The views of a scene show one set of named points, each view turned or mirrored, and shifted as a whole, with a little noise and some points left out.

Scene 1
View 1
zedi: [  5  -3 -12  10   4 -27  10 -28 -14  -8   9   5  -5  -9 -15  -5  -6 -20
 -16  -3  -6   8   1   1  -8 -13  20   0   2 -11  18  -1 -35 -19  -6  13]
buvo: [-15  -6  -9  12  18 -19   6 -19   2 -32  23   2   9  -4  13  -7   1   3
 -10  -1  26   4   4   4   0 -21   6 -24  -7 -17  10  15 -11  -4 -15   1]
zizap: [-10   0 -14   5   4 -30   7 -27  -7 -13  14  10 -11  -7  -4   2  -8 -14
 -12  -6  10  15  -3  -6  -7 -19  21 -10  -3 -15  16   7 -26 -13 -14  13]
povi: [ 14   7   5 -15  -5 -17   9 -15  -3 -12   8   6   6  -2 -33  21  -4  -8
  -4   9   9  26  12   5  -7   4  14   6  -1 -11   8   9  -7 -14  -7  16]
boli: [  8  -6   4   4  15  -7  12 -11  -4 -32  19   0  23  -2  -8  -4   8   4
  -8   9  20   4  17  16   2  -8   2  -8  -4 -13   7  16  -4  -8  -6   1]
ginu: [-22  -2 -22  12   9 -36   4 -30  -5 -15  16  11 -17  -9   8  -4 -10 -13
 -16 -11  14  11  -8  -9  -8 -26  22 -17  -4 -18  18   7 -32 -11 -17  11]
mibig: [  9   3   5  -9   1 -16  10 -14  -1 -20  13   4  11  -2 -22  11   0  -3
  -7  10  15  20  11   7  -3  -1  11  -1  -3 -11   8  12  -5 -12  -8  11]
miv: [-18  -2 -21  11   8 -35   5 -33  -7 -14  15  11 -14  -9   5  -7 -10 -17
 -17 -10   9  11  -8  -8  -7 -25  23 -14  -4 -16  17   6 -32 -12 -17  11]
Gis: [ 12  -6   9   0  12  -6  11  -8  -4 -29  17   0  24   0 -16  -1   8   2
  -6  10  17   7  17  19   2  -3   1  -4  -3 -11   7  15  -3  -9  -6   2]
Kuzif: [ 10 -16  -2  17  20  -8  12 -15 -11 -26  17  -4  22  -4  -4 -17   8  -4
 -13   7   7  -8  14  17   0 -14   4  -9  -1  -9  13  10 -19 -13  -2  -3]
bapuz: [  6  -7  -8  14  10 -20  12 -24 -13 -16  12   1   5  -7  -9 -12   0 -13
 -16   0   3   1   7   8  -4 -15  13  -3  -1 -10  17   4 -30 -17  -6   6]
zosat: [ 14 -16   0  16  21  -6  14 -15 -12 -26  17  -5  25  -4  -9 -17  10  -3
 -13   8   6  -8  15  21   0 -11   1  -6  -1 -10  13   8 -18 -14  -1  -2]
View 2
Kuzif: [  7   3  11   2  31  10  -3  11  10  -4   8   0 -12   0   6 -29  23 -17
  17  -3   2 -18   4  -8 -12   8   4   0 -20   6   4  13 -11   4   3 -13]
bapuz: [  6   6   1  13  22  10   7   4   8  15   4  -9  -7  11  -1 -19  20 -12
  24   2   5 -19   7   4 -12   5   2 -10 -14   2   0  17   0   3   4 -25]
boli: [ -6   3   8  -4  20   5  -1   0   0  -6   2   2 -16  -3   7 -36  24 -15
  15   2   8 -13  -1 -16  -9   2   0  16 -14   8   2  24 -17   0  -4 -17]
mibig: [-15   9  -2   5   2   0   8  -8  -7  13  -3  -1 -13   5   3 -27  20  -8
  19   3   6 -19  -3 -11 -13  -4  -4  20  -4   5  -4  35 -12  -1  -7 -27]
zizap: [  4   5  -7   9  18   8  14  -6   2  34   0 -20  -4  12  -9 -32  24  -8
  25  10  16 -12   6  -1 -12  -5  -5 -12   0  -8  -6  27   8  -8   1 -42]
miv: [ 12   2  -5   9  27  14  11   2   8  37   0 -25  -1  11 -11 -32  26 -12
  26  13  19 -10   9   1 -12  -5  -5 -24  -2 -12  -5  22  13  -9   7 -45]
zedi: [  6  10  -7  21  15  10  11   1   4  29   1 -13  -1  15  -3 -13  18  -9
  28   1   3 -22   8  14 -17   3   0 -13  -8   1  -1  20   8   2   3 -35]
buvo: [  5  -3   9 -10  33   9   2   4   4   8   4 -13 -13  -5  -3 -48  27 -14
  17  10  21  -5   2 -20  -8  -4  -2  -5  -9  -7  -2  22  -5 -10   1 -29]
Gis: [-10   5   6   0  12   2   1  -2  -3  -5   1   5 -17  -1   8 -33  21 -12
  14  -1   3 -16  -3 -18 -12   2   0  22 -13   9   2  27 -18   2  -5 -17]
View 3
mibig: [-11   3   4  -9  13  11   4 -20  14  -7  13  -1   0   3 -10  15  -8 -14
   4  16  -3  -6 -12 -14  -8  12  22 -17  11   3  -8 -20 -15  15  22 -10]
buvo: [-16  -6  11 -12  34  26   5 -13   1  14  10 -11   9   4   3   7  -6 -11
  11  -7  -8  -3   5  -7   2  11  27   1  36   2  -1 -12  10  12   5 -17]
zosat: [-17  -7   3 -24  28  25  -2 -19   6  -1  19   7 -16   4  18 -11 -10 -26
  12   0  -1 -12   4 -14  -7   7  24  -1  15  -1   3  -5  -7   1  10  -2]
Gis: [-15  -6   0 -16  28  20  -3 -10  19  -3  15   5 -10   0   5   7 -12 -26
  15  14  -3  -7  -8 -13  -5  13  23  -6  12  -1  -7 -16 -14  13  16 -10]
ginu: [-10  10  20 -10  12  17  15 -37 -19  13   9 -21  22  12  -8   3   2  11
  -9 -15  -7   0  10  -8  -3   7  21 -13  40  10   5  -8  17   7   6 -11]
bapuz: [-12   4   7 -19  13  18   4 -35  -7  -3  17  -3  -6  10   6  -8  -5 -10
  -2  -7  -3  -7   6 -14 -10   4  20 -12  18   7   5  -4   0  -1  12  -1]
zedi: [ -9  11  11 -18   1  11  11 -44 -12  -6  15  -4   1  12  -2  -5  -3   1
 -12  -5  -1  -6   5 -17 -13   3  17 -19  15  10   9  -5  -1  -1  15   2]
zizap: [-10  10  17 -10   9  12  13 -37 -11   5  10 -15  15   9 -11   6  -2   6
  -9  -6  -6  -2   4 -11  -7   7  19 -18  28   9   4 -11   8   8  12 -10]
Kuzif: [-16  -7   5 -23  29  25  -2 -20   3  -1  19   5 -13   5  17 -11  -8 -25
  11  -3  -3 -11   5 -12  -8   7  24  -2  18  -1   3  -4  -3   3   8  -3]
povi: [ -8   9   5  -7   3   3   6 -26  13 -13  10   0   0   4 -17  17  -7  -8
  -3  21   0  -5 -16 -16 -11  11  19 -26   3   6  -8 -20 -22  15  28  -6]
View 4
zizap: [  2  29 -21  16  -1  -3   2   4 -10   5   9 -24 -12 -21 -11  16  15  17
  13 -18   2 -13  -4  12  -8   5  -9   3   4   8  -6  33  35  25  16  -8]
Gis: [  8  -7  -8  -6  27   3 -10   1 -30  -7  22  -8  -4  -1 -19  11  -8 -14
   9 -11 -10   6  -7  -3   1   9  -9   4  -4  -2   8   0   6  13   6   4]
povi: [  7  10 -26  16  16 -10  -8  -4 -41 -22  13 -18 -16   1  -9  10   0  -4
  12 -18 -13 -12   5   5   5  16 -15  16  -5  13   3  15  14   7   9  -4]
mibig: [  7   2 -16   9  19  -2  -9   2 -35 -14  17 -14 -12  -2 -16  12  -4  -5
  11 -13 -10  -6  -3   5   3  12 -12  11  -4   7   2  12  14  11  10   0]
buvo: [  5   3   1  -9  14  12  -2   9  -5  15  25  -9   1 -17 -23  15   0   3
   9  -9   1   5 -21   6  -9  -2  -3  -5   3  -5   0  17  24  26  15   4]
boli: [  9  -8  -5 -10  26   8  -9   5 -24   1  24  -8  -2  -4 -23  11  -8 -11
   9  -9  -7   8 -11  -1   1   5  -8   0  -2  -3   9   0   9  18   8   4]
Kuzif: [  9   2 -11 -10  27   6  -8   1 -12   9  17 -14   5 -16 -19  10  -3 -11
   8 -14  -4  17  -1 -10  -3   0  -7 -13  -2 -10  16  -6  11  24   1  -1]
zosat: [  9   0 -11 -11  30   4  -9   1 -15   7  16 -13   5 -14 -18  10  -4 -13
   6 -15  -4  18   2 -10  -1   3  -7 -11  -1  -9  15 -10   9  23   0   0]
ginu: [  1  29 -17   8  -2   3   4   6   2  18  10 -21  -5 -31 -12  17  16  19
  13 -17   5  -6  -9   9 -14  -2  -5  -7   5   1  -5  32  40  33  16  -7]
zedi: [  5  31 -30  15   6  -6  -2   0  -7   7   3 -28  -5 -26  -8  13  13  11
  12 -23   1  -1  11   1  -6   4 -10  -6   3   1   6  16  29  26   7 -12]
miv: [  3  30 -21  11   0   1   2   6   3  17   7 -23  -4 -32 -12  15  16  18
  14 -18   5  -4  -4   8 -13   0  -7  -7   6   2  -2  28  37  31  14  -8]
bapuz: [  9  18 -23   3  16  -1  -4  -1 -10   8   7 -23   0 -21 -11  12   6   0
  11 -18  -3   7  10  -4  -4   2 -10  -7  -2  -3  11   5  19  26   5  -7]
View 5
Gis: [ 20   8   7  23  20  28  -7  16   6  -7   8   6   8  -3  21   1  35  -5
   9 -13   5  -8 -13  -8 -10  -7  17  -9 -12   4  -7  28   1   2   9 -19]
povi: [ 25   0   0  17  24  17  -9   3  -1  -8 -14   3  17  13  17  17  15   5
  18   1  -1  -6 -11 -16 -23  -5  12 -12   6  -6 -24  23  20   4  -1 -11]
mibig: [ 21   5   3  17  24  19  -6   7   3  -7  -6   3  15   4  17  11  23   0
  14  -2   3  -7  -9 -12 -19  -3  15 -13   0  -2 -18  23  13   0   5 -15]
ginu: [ -5   9  -1  10  19  -9  16   5   8  10  13 -15  17   9  14  14  13  -8
  -9  27   1  15  14  13  -4  -4   8 -28  -1  -6 -21  10  25 -23  28 -12]
zizap: [  4   5  -1  12  19  -3  10   2   6   5   8 -12  17  11  14  16  12  -3
  -2  19   0  11   8   4  -8  -4   9 -24   2  -6 -22  14  24 -14  20 -10]
bapuz: [ 14   1   4  18   7  11  -2  11  11   7  16  -9   6  18  13  11  19   1
  -1   8  -3  11  -2   5   2 -15   5 -16  -8   1 -12  22  16  -5  25 -10]
zedi: [ 15   0   0  15   9   5  -2   7   8   8   8 -12   9  28  12  19  12   6
   2  14  -4  15  -1   2  -1 -16   0 -18  -2  -1 -20  19  26  -6  22  -7]
boli: [ 16  11   7  22  19  26  -3  15   9  -5  14   3   8  -7  21  -1  35  -8
   4 -10   5  -7  -9  -2  -9  -6  17 -10 -14   4  -5  27  -2   0  14 -19]
miv: [ -2   7  -1  10  18  -8  14   5   9  12  14 -16  17  12  14  15  12  -6
  -8  26   0  16  14  12  -3  -7   7 -28  -1  -7 -20  11  25 -21  28 -11]
zosat: [ 18   4   8  24   6  26  -7  22  13   2  22  -1  -1   5  19  -1  34  -4
   0  -9   3   4 -10   2   4 -17   8  -9 -18   8  -1  30   1   4  23 -16]
buvo: [ -1  16   6  16  24   8  14  13   8   2  21  -4  13 -15  20  -1  32 -15
  -7   5  10   0   6  11  -5   0  15 -22 -12  -1  -7  19   4 -15  24 -21]

Which points are out of place in each view (at most two, in the order of its rows)? Write none if all are in place.
view 1: none
view 2: none
view 3: none
view 4: zizap, zedi
view 5: none

Scene 2
View 1
Bilil: [  0  -1 -27 -20   3  15   7  -4   6 -27  -2  11 -13  -7  -2  -3   7  10
   4  -6  12 -13 -21  -7   5  12 -14  19 -18 -10 -11 -18   2  34  -8 -14]
deg: [  3   5  11 -17  -3  -4  -1  -8  -6   3  -8   1  -7 -29 -14  -4   9   6
 -13   3   5   1 -19  -3 -19   1 -13   4   7  -2   1  -4   2  10   7  10]
Fasu: [ -2  15  -8  -5   0 -20   0 -10 -19  -4   0   5 -11  -5 -10  -6  16   7
 -10   1  -2   3   5   3 -23  -8 -27   4  -6 -12 -25 -16  21  10 -13  -9]
bevi: [  7  -8  -6 -32   0   8   5  -2  14  -9  -9   5  -4 -35 -17  -7  10   4
 -13   5  10  -4 -41  -8  -7  18 -15   8   5  -3   1 -20 -11  19  15   7]
dila: [ -2  13  -4  -4  -1  -2   0  -9 -16  -9  -1   6 -15  -3  -1   1   5  12
   0  -6   3  -5   3   0 -12  -7 -10  13 -12  -8 -10  -1  15  23 -14  -8]
feti: [  1   9  -3 -10   0  -7   0  -8 -11  -5  -4   6 -12 -13  -5  -4  11  10
  -8   0   2  -1  -7  -2 -18  -2 -17   8  -5  -7 -12 -11  11  15  -6  -3]
zifet: [  9  -3  22 -25  -3  15  -3  -7   6   8 -14   3  -7 -44 -13   0   0   7
 -11   3  11  -3 -36  -9 -11   9   0   9  11   5  24   8 -13  18  20  20]
Gusi: [ -1   7 -12 -12   2  -2   3  -7  -9 -12  -1   7 -14  -6  -5  -3  10  11
  -3  -4   5  -4  -6  -3 -11   0 -19  13 -11  -9 -15 -12  12  21 -11 -10]
gubok: [  1  11   7  -7  -3  -5  -2 -10 -16   0  -3   4 -12 -13  -7  -1   8  10
  -6  -2   2  -2  -4  -1 -17  -8 -13   8  -5  -5  -4   1  11  17  -5   2]
Romu: [  4   3  -1 -20  -2  -5   1  -6  -3  -3  -7   3  -8 -25 -15  -8  13   5
 -14   4   4   1 -20  -3 -18   6 -19   4   4  -6  -9 -15   3  12   3   4]
zuvi: [  3   6  13 -15  -2   6  -1 -10  -5   1  -9   4 -10 -25  -7   0   2  10
  -6  -1   7  -4 -16  -5 -13   0  -4  10  -1  -1   9   5   2  20   4   9]
mevul: [ -1   6  -8  -9   1  10   3  -8  -5 -13  -3   9 -17  -6   0   3   2  12
   3  -8   7 -10  -8  -3  -3   0  -7  20 -15  -6  -4  -1   9  31 -10  -6]
View 2
feti: [ -1  16 -14  -6   5   6 -10  33  -2  -1  -2  -5  -1  14   1   0  11   2
   7 -12   0 -11  -4   4  12 -16   5  -4  18  13  16  -6   2  -7   8  -4]
bevi: [  7 -16 -15 -32   8  -5  -2  34  -2  10   4 -19  -2  24 -14 -28  11 -11
   9 -16  -2 -19  -1  11  16 -16  28   2  32  29  23 -10  15  -1  19  16]
Fasu: [ -8  21 -19   2   4  17 -10  27   4  -3 -11   4  -3  10   7  12  13   5
  13  -8  -3 -15  -7   1  10 -18  -7  -4   3  13  12   3   0 -12   2 -11]
Gusi: [ -3  15 -19   3   6  11  -5  31  -6   1   2  -6   4  14   2   1  14  -5
  11 -11   1  -6  -9   1  12 -14   0  -7  19  12  15 -11  -1 -15  15  -4]
Romu: [  3   2 -12 -18   7   0  -8  32  -2   3  -1 -12  -1  20  -7 -12  11  -1
   6 -15   0 -16  -2   9  12 -18  16   0  25  21  19  -5  10  -3  11   4]
Bilil: [  3   5 -27   1   9   8   4  35  -8  11  13 -14  12  19  -4 -15  16 -20
  15 -12  -3   2 -16  -3  15  -7   8  -9  35  13  15 -19  -3 -26  36   8]
zifet: [ 15  -2   6 -33   5 -22 -16  44 -13   2   8 -27  -3  24 -20 -22   7   4
  -9 -22   6 -13  12  20  13 -23  34   1  42  24  30 -19  13  17   2  14]
dila: [ -1  27 -12   7   3   6 -10  37  -8  -5   2  -7   4  12   4   8  13   3
   5 -11   3  -1  -5   0  10 -15  -2  -9  21   4  16 -13  -5 -10  11  -6]
mevul: [  2  20 -14   4   5   2  -7  41 -13   1  12 -13   8  14  -1  -3  13  -6
   5 -12   2   5  -8   0  14 -13   4  -9  32   7  18 -22  -5 -14  20   1]
View 3
Romu: [ -1 -26  -7  21 -11  -3  -6  -3  -2  15  -8 -11 -11  -9   2   1 -11  -1
  12 -16 -33  11 -12  15  -4   4  -4  28 -11  19   4   8  -9   3  -2   5]
feti: [  2 -25  -3  15  -2  -8  -1  -2  -7  -3 -10  -7 -10 -11   7   2  -8  -8
   7 -19 -29  15  -8  18  -6  -3 -14  18 -11  22   1   3  -8  -3   5  -4]
Fasu: [ -4 -25  -3  17   5 -23   2  -6  -9  -7 -16 -13 -13 -18  19  -4  -1  -8
  11 -26 -27  13 -14  23   0  -4 -24  16 -18  31   1  -4  -5 -10  16  -9]
dila: [  5 -20   2  11   5  -6   6  -3 -11 -15 -12   4  -9  -8  12   4  -6 -15
   3 -20 -24  19   1  18 -11  -7 -20   8  -8  21  -1   1  -7  -8   7 -14]
gubok: [  6 -24   6  12  -2  -3   1   0  -6  -9 -10  -3 -12  -9   8   4 -10  -9
   2 -24 -31  15  -5  21  -4  -8 -13  15 -12  21   1   1  -9   0   5  -1]
mevul: [  7 -21  -5  13   2   5   6  -2 -10 -11  -6   9  -5  -2   6   7 -11 -20
   4 -10 -20  20   6  13 -19  -5 -17  12  -2  12  -4  11  -7 -12   1 -16]
Gusi: [  0 -22 -10  17   3  -8   2  -6 -10  -3  -9  -2  -6  -9   9   1  -5 -13
  11 -14 -23  18  -4  14 -13  -1 -18  17  -9  20   0   5  -5 -12   5 -13]
zuvi: [ 12 -22   8  13  -9  13  -1   5  -3  -2  -4   3 -11  -1  -3   8 -16  -7
  -3 -19 -33  14   0  16  -6  -6  -2  16  -5  11   2   8 -14   6  -7   4]
zifet: [ 17 -26   9  15 -25  30  -8  10   6  17   3   2  -9   3 -15  11 -26   1
  -5 -14 -42  10  -2  12  -4  -2  15  25   0   3   5  17 -17  22 -20  19]
deg: [  7 -27   3  18 -13   4  -6   2   1  10  -4 -10 -11  -8   0   3 -15   0
   4 -21 -36  11 -10  18  -1  -2   1  23 -11  17   5   6 -12  10  -3  11]
View 4
zuvi: [  3 -15  -7   7  12   7  15  14 -17 -14  -5  -2 -13  10   8  31  -3 -11
  28  -4 -12   7  23  -4   3  -4 -10  -8  -2   5  -2  -5 -13  11  16  -1]
Bilil: [ 10 -20  16  -6  31 -14   3  13 -21  12  -8  -7 -17  25   5  27  20  -4
  12 -13  -1  -9  28   3  -1 -15  -7 -10 -12   6  22  11  17  23  25 -12]
Fasu: [  5   4  24 -10  16   4  10   6  -2  -8  -8  14   5  10   2  13   9  -4
   1  -1 -19  -3   6  -4   7  -8   7   3  -2  -9 -10 -12   7  39  18   0]
zifet: [ -8 -22 -20  14   7  12  22  27 -25 -23  -1   0 -22  16   5  36 -11 -12
  40 -10   5  14  39  -6   6  -1 -23 -13   3  13   6  -9 -28  -5  19   5]
dila: [ 12  -9  14  -1  20   0   6   3  -8   1  -8  -1  -5   7  10  27   6 -11
  12  -2 -25  -2   8  -1   1  -4   2  -2 -11  -3  -5   2   3  28  15  -7]
Gusi: [  7  -6  17  -4  21  -4   7   8 -11   1  -7   3  -7  14   3  22  12  -6
   9  -6 -12  -4  16  -2   1 -11   0  -4  -7  -1   4  -1   8  29  20  -6]
mevul: [ 14 -18  11   2  25  -7   5   6 -14   6  -7  -8 -13  12  10  31  10 -11
  16  -5 -16  -5  18   2  -3  -7  -4  -6 -13   4   6   8   5  21  19  -9]
gubok: [  6  -7   7   1  13   7  13   7  -8 -10  -6   5  -4   8   7  25   0 -11
  15  -1 -21   2  13  -5   4  -3  -1  -1  -3  -3  -9  -6  -7  24  15  -1]
feti: [  5  -5  12  -3  18   4  10  11 -11  -7  -6   8  -4  12   3  21   6  -8
  12  -3 -14   0  16  -4   6  -8  -1  -2  -3  -2  -3  -6   1  26  17  -2]
bevi: [ -9 -15  -1  -2  15   2  15  31 -26 -15  -4   9 -18  30  -5  23   8  -5
  27 -17  19   4  43  -3   9 -15 -20 -11   4   7  20 -10  -5   9  29   0]
deg: [ -6  -9  -2   1   9  13  16  20 -13 -20  -4  10  -6  15   2  25  -3  -7
  23  -7  -4   7  26  -5   9  -7 -10  -6   5   1  -2 -13 -13  14  18   4]

Which points are out of place in each view (at most two, in the order of its rows)? Write none if all are in place.
view 1: none
view 2: Romu
view 3: none
view 4: none
